Each row is a point on a tangle of strands that fork, close into loops and nearly touch. The rows are in no order.
(in the rows, 128 means zero)
Two points are linked if the straight distance between their rows is under 120. Some points are linked to none.
Q_930: [121 146 135 105 170 136  60  81 166  79 132 130 129 140 147 170 160 123
 166 123 125 131 135  94 147]
Q_622: [112 107  89 152 110 149 134 148 144 119 129 168 160 163 134 108  95  86
 109 117 113 149 135 179 171]
Q_303: [162 173 134  94 122 126 123 125 149 153 107 132 157 113 111 162 142 119
 176 116 126  96 153  93 106]
Q_521: [108 138 125 125 137 102  97 119 161  94 140 155 154 152 139 164 167  95
 187 127 104 140 152  93 159]
Q_429: [132  79 167 151 149 145  86 130  86 136 180 151 137  64 159 143  86 148
  70 108 116 112 179 150 149]
Q_812: [ 62  96 145 187  90 142 111 169 101 126 169 154 171 110 121 102 128 132
 132 108 131 129 180 159 163]
Q_643: [146 141 120 169 127 137 151 145 155 144 136  95  89 144 144  93 111 152
 104 149 173 124 100 174  90]
Q_981: [180 149 115 100 148  97 128 124 147 171 116 148 159 117 136 166 130  95
 160 164 125 117 107 110 108]
Q_779: [144  55 109  84 145 171 120 114 118  81  87 125 112 183 172 145  82 122
  98 118 144 152 153 144 143]
Q_631: [105 135 122 189  94  98 178 162 161 114 145 146 149 180 167 132 132  99
 196 118 153 166 137 122 158]
Q_791: [ 93 120 119 107 131 140 150 102 131 163  92 154 192 144 103 111 162  92
 118 166 104 123  83 155 130]
Q_74: [192 129 148  93 162  90 163  90 134 147 115 132 132 119 136 176 123 120
 175 155 173 127 111 109  77]
Q_58: [153 179  77  94 131 135  70 147 185 123  93 123 130 161 134 153 140 112
 144  86 103 109 172  92 157]
Q_103: [ 21  83 127 157 116 115  73 172  69 124 155 114 165 121 110  91 168  97
 121 113  96 131 167 109 193]
Q_101: [153  74 166 141 149 109  72 137 105 108 182 146 118 105 182 152 105 150
  85 118 104 134 174 112 176]
Q_793: [ 69  70 176 151 110 132 123 147  95  87 139 160 184 137 136 131 159 111
 149 117 148 145 189 155 151]
Q_146: [160 192 100  88 118 142 184  94 144 125  91 141 116 109  53 101 123 150
 142 118 143 125  98 146  82]
Q_601: [126 179 127 174 142 146  95 109 186 107 177 127 103 129 161 139 124 129
 171 146 165 143 100 154 114]
Q_762: [173 170 115 136 175  83 123  97 154 120 141 102  68 134 125 135 115 153
 121 154 152 149  94 125  86]
Q_513: [180 101  69  99 139 137 177 109 126  90  96 110  58 161 114 130  71 131
 118 123 160 160 111 160  78]
Q_849: [140 137 155  88  98 131 131 156 136 154  90 144 169 134 134 174 153 110
 194 120 140  79 201 114 108]
Q_545: [177 154  77 130 142 167  72 156 180 131 148 138 103 144 166 141  84 103
 134 137 146 130 128 180 112]
Q_490: [ 86 115 134 196 105 112 126 153 132  95 158 123 146 159 162 114 143 121
 162 115 143 158 147 108 182]
Q_573: [102 111 155 149  90  97  97 138 108  99 197 164 141  95 128 167 171 133
 200 125 111 140 181  75 169]
Q_462: [118  75 165 139 156 102 136 130 106 148 110 116 144 132 170 139 119  93
  56 119  87 132  99 134 175]
Q_500: [144 115 149 127 112  93 146 177 122 185 118 141 187 136 154 160 155  93
 168 162 135 109 175 109 124]
Q_751: [ 71 182 119 166 121 128 164 119 120 149 134  85 137 130 102  87 151 148
 178 119 152 142  85  85 130]
Q_342: [134  78 144  99 117 129 165 105 104  79 131 145  79 112 130 134  98 165
  54 101  86 138 115 141 153]
Q_959: [130  77 191 136  89 139 126 159  79 125 141 129 131 105 150 142 141 170
 123 116 129 105 200 103 154]
Q_594: [163  65 121 113 136 133  95 132 123  80 131 141 116 153 173 152  98 128
 106 109 119 151 174 116 169]
Q_364: [ 68 109 148 154 107  93 152 132  90 147 175 152 159 113 119 111 162 116
 153 137  72 136 117  84 160]
Q_402: [ 76 138  95 163  93 147 138 152 142 142 136 143 145 140 120  80 124 119
  99 112  96 153  98 144 167]
Q_556: [106 139 143 140 187 128  72  86 144 116 142 110 132 124 143 136 169 138
 123 161 128 147  86 104 145]
Q_423: [126 170  97 117 121 145  97 185 161 206  97 122 167 122 126 114 121 117
  96 171 119 103 101 146 109]
Q_883: [ 90 148 139 131  90 201 135  97 115 118 130 143 123  83  75  87 145 167
 114 125 134 102 108 167 111]
Q_592: [148 171 108 172 150 104 123 106 167  92 194 130  52 120 138 111 108 147
 126 152 156 166  86 163  95]
Q_384: [ 77 121 132 158  99 135 148 123  98 126 161 135 130 100  99  95 139 142
 115 116  80 131  92 116 171]
Q_927: [ 81 153 153 185 116 146 102 155 136 169 205 168 178  87 134 133 140 110
 169 167 120 130 111 148 129]
Q_207: [131 122 133  82 135 133 183  87 122 156  65 145 185 125  92 134 158 107
 155 163 144 102  98 140  99]
Q_190: [174 109 112 128 148 106 164 147 123 131 114 122  77 137 138 113  77 120
  61 125 104 138 100 169 126]
Q_276: [141 104 179 126 163  96 108  98 108 130 144 124 116 109 149 148 161 151
 113 149 121 134 108  88 140]
Q_970: [ 53 124 137 176  64 100 127 197 103 143 171 161 182 123 121 107 156  84
 173 122 120 140 180 123 141]
Q_71: [135  85 183 130 167 126 111 127  90 151 126 115 131  95 164 145  96 124
  36 110 107 101 132 163 139]
Q_864: [112 176 152 161 148 105 152 101 117 154 124  59 126 121 119 105 163 159
 144 122 179 133  82  77  98]
Q_855: [183  87 131  81 121 167 135 135 104 154  94 139 124 122 129 135  93 126
  99 139 133  97 143 167  97]
Q_773: [114 129  92 106 147  98  84 111 146  97 111 137 151 170 128 140 164  94
 126 118  79 149 140  71 191]
Q_439: [152 132 111 113 119 149 151 102 156  80 122 158 106 147 132 136 114 131
 165 110 147 152 129 133 129]
Q_906: [145 152 107 123 115 161  80 163 167 124 120 138 142 153 150 145 123 111
 146 119 128 116 167 141 141]
Q_339: [115 107 180  91 113 132 190  93  90 148  98 139 168 110 100 143 161 147
 139 142 132 112 125 101 103]
Q_310: [140 114 140 158 131 118 138 119 124  94 126  78  41 144 141 100 106 184
  51 102 139 115 115 155 117]
Q_691: [203 127  66 135 146 118 150 130 147 102 116  78  38 169 132 135  62 136
 139 124 184 150 137 154  52]
Q_187: [ 40  96 130 153 116 144 111 146  79 120 111  89 155 152 121  79 168 126
 112 112 107 122 133 104 185]
Q_432: [ 80 133 109 155 144 105 149 135 147 159 122 134 170 163 142 108 132  87
 117 151 107 150  67 143 161]
Q_469: [162 175 135 143 109 123 123 130 141 123 138  89 101 113 130 129 140 174
 159  93 157 118 151  82 126]
Q_297: [145 113 152 167 129 140 169 129 114 137 160 108  65 122 134 107  73 147
  78 141 168 119 104 229  62]
Q_358: [106 111 115 139 138  88 143 139 130 174 123 139 168 138 142 116 121  76
  63 127  55 134  92 125 177]
Q_399: [114 117 172 122 113 188 171  99 104 127 129 158 138  92 101 111 130 149
 106 153 135 111  91 198  88]
Q_121: [112 138 144 113 140  94 130 110 107 169 138 146 170 112 109 135 173 101
 136 153  75 124 108  69 138]
Q_946: [ 53  98 143 132  96 105  57 183  88  99 148 143 159 121 108 121 200  94
 159 115 107 131 205  96 159]
Q_312: [177 105  79 119 127 114 193 143 138 139  64 101  83 170 131 103  82 122
 103 120 153 129 101 159 114]
Q_481: [ 58 161 109 104 128 130  84 139 107 150 104 102 173 136  96 101 177 105
 149 126  88 105 135  69 148]
Q_455: [ 91 168 112 187 104 135 174 128 163 135 126 115 144 165 142 104 136 122
 184 122 170 157  91 128 134]
Q_829: [119 173 125 153 118 169 106 128 165 137 175 161 132  96 126 126 136 127
 159 157 131 129  99 155 117]
Q_184: [176  58  89 136 172 140 134 150 110 157 135 108  79 128 143 136  41  78
 100 149 137 146 103 216  62]
Q_12: [ 96 161 142 111 106 182 124  84 129  99 113 136 145 101  79 124 171 163
 167 119 137 109 126 123 115]
Q_955: [ 75 174 112 118 106 156  80 174 130 186 117 126 180 119 102 104 151 110
 125 154  96  95 138 104 126]
Q_625: [ 76 126 146 137 133 167  62 125  99 130 130  92 149 121 107 104 174 142
 129 134 116 103 131  97 156]
Q_282: [127  85 110 102 136 153 125 120 127 107  82 140 158 177 135 123 121 100
  92 126 106 131 136 165 160]
Q_988: [127 162 152 152 177  91 154  82 139 142 124  78  97 124 122 113 145 154
 111 153 165 138  61 132  91]
Q_850: [130 189 102  92 129 167 131  77 161  95  82 117 127 125  65 117 142 152
 143  80 145 125 108 134 104]
Q_538: [160 153 110  83 128 154 195  74 147  94  90 126 119 122  81 135  99 134
 179 119 185 134  95 175  60]
Q_942: [183 175  88  93 142  93 141 105 150 105 123 141  74 114  82 112 109 158
 100 115  90 147 107 104 128]
Q_827: [ 87 118 140 120 143 102  95 147 111 191 127 144 191 125 137 120 153  72
  85 152  66 114 126 112 154]
Q_27: [205 149 124  65 118 130 111 126 126 106 115 105  67 105 115 154  96 177
 121  98 150  94 186  96  73]
Q_445: [136 182  84 103 154 106  90 119 165 135  88 111 151 155 115 128 146 113
 129 110 106 136 117  70 157]
Q_155: [177 137 146  98 123 123  97 127 141 109 111  98 100 126 151 159 128 172
 140  90 153 102 192  79 126]
Q_892: [200 138  84 117 140 147 110 134 158 111 136 123  63 147 155 162  83 112
 161 119 166 134 145 146  78]
Q_924: [152  90 154 116 159 110 141  95 113 108 137 135  92 123 152 140 103 141
  84 146 121 144 101 140 128]
Q_258: [201 126 131  86 186  50 154  87 128 130 113  98  90 128 125 162 101 137
 127 142 159 152 103  96  90]
Q_14: [131  98 156 110  84 144 116 131  74 112 141 111  95  75 106 139 150 202
 100  99 112 103 157  83 159]
Q_574: [ 70 145 144 163  97 102 150 189 124 171 144 139 183 143 141 124 166  87
 185 154 138 125 148 104 123]
Q_405: [164 162  66 121 108 115 149 186 169 182 109 143 138 142 133 120  95 108
 129 143 118 114 109 136 125]
Q_621: [132 104 157 130 112 118 142 126  89 116 124 106  70  96 114 118 130 181
  52  86  91 113 125  99 162]
Q_766: [168 170 113 154 111 108 174 144 157 145 121  99 101 139 125 116 110 157
 139 111 173 125 121 108 112]
Q_738: [132 101 143  76 124 182 194  88 103 104  93 145 123 107 101 130 118 148
 141 153 166 119  96 178  71]
Q_740: [201 151 110  68 134 115 115 105 134  83 134 138  51  99  96 136  94 187
 102 117 110 131 162  94 112]
Q_222: [151  98 126 143 172 160 123 116 113 130 140 120  86 125 150 124  65 116
  76 146 148 129 105 225  78]
Q_624: [123  83 177 114  97 146 127 153 105 112 147 168 167 121 151 157 129 125
 157 133 134 116 204 136 131]

A fork is a point with three links, a tip a point with one. Leave the first point through the second and follow the links. Name the first fork or tip that comes.
Q_942, Q_740 => Q_184
Q_184, Q_222 => Q_942
Q_545, Q_906 => Q_924
Q_624, Q_793 => Q_762

A piece is two or more points that can be reached from each other along the links. Count, over all rows, the pieces, the separate loops (a circle has one, a figure eight two, a Y none), the forks (points with three links) and the tips (points with one).
pieces => 5
loops => 4
forks => 5
tips => 7
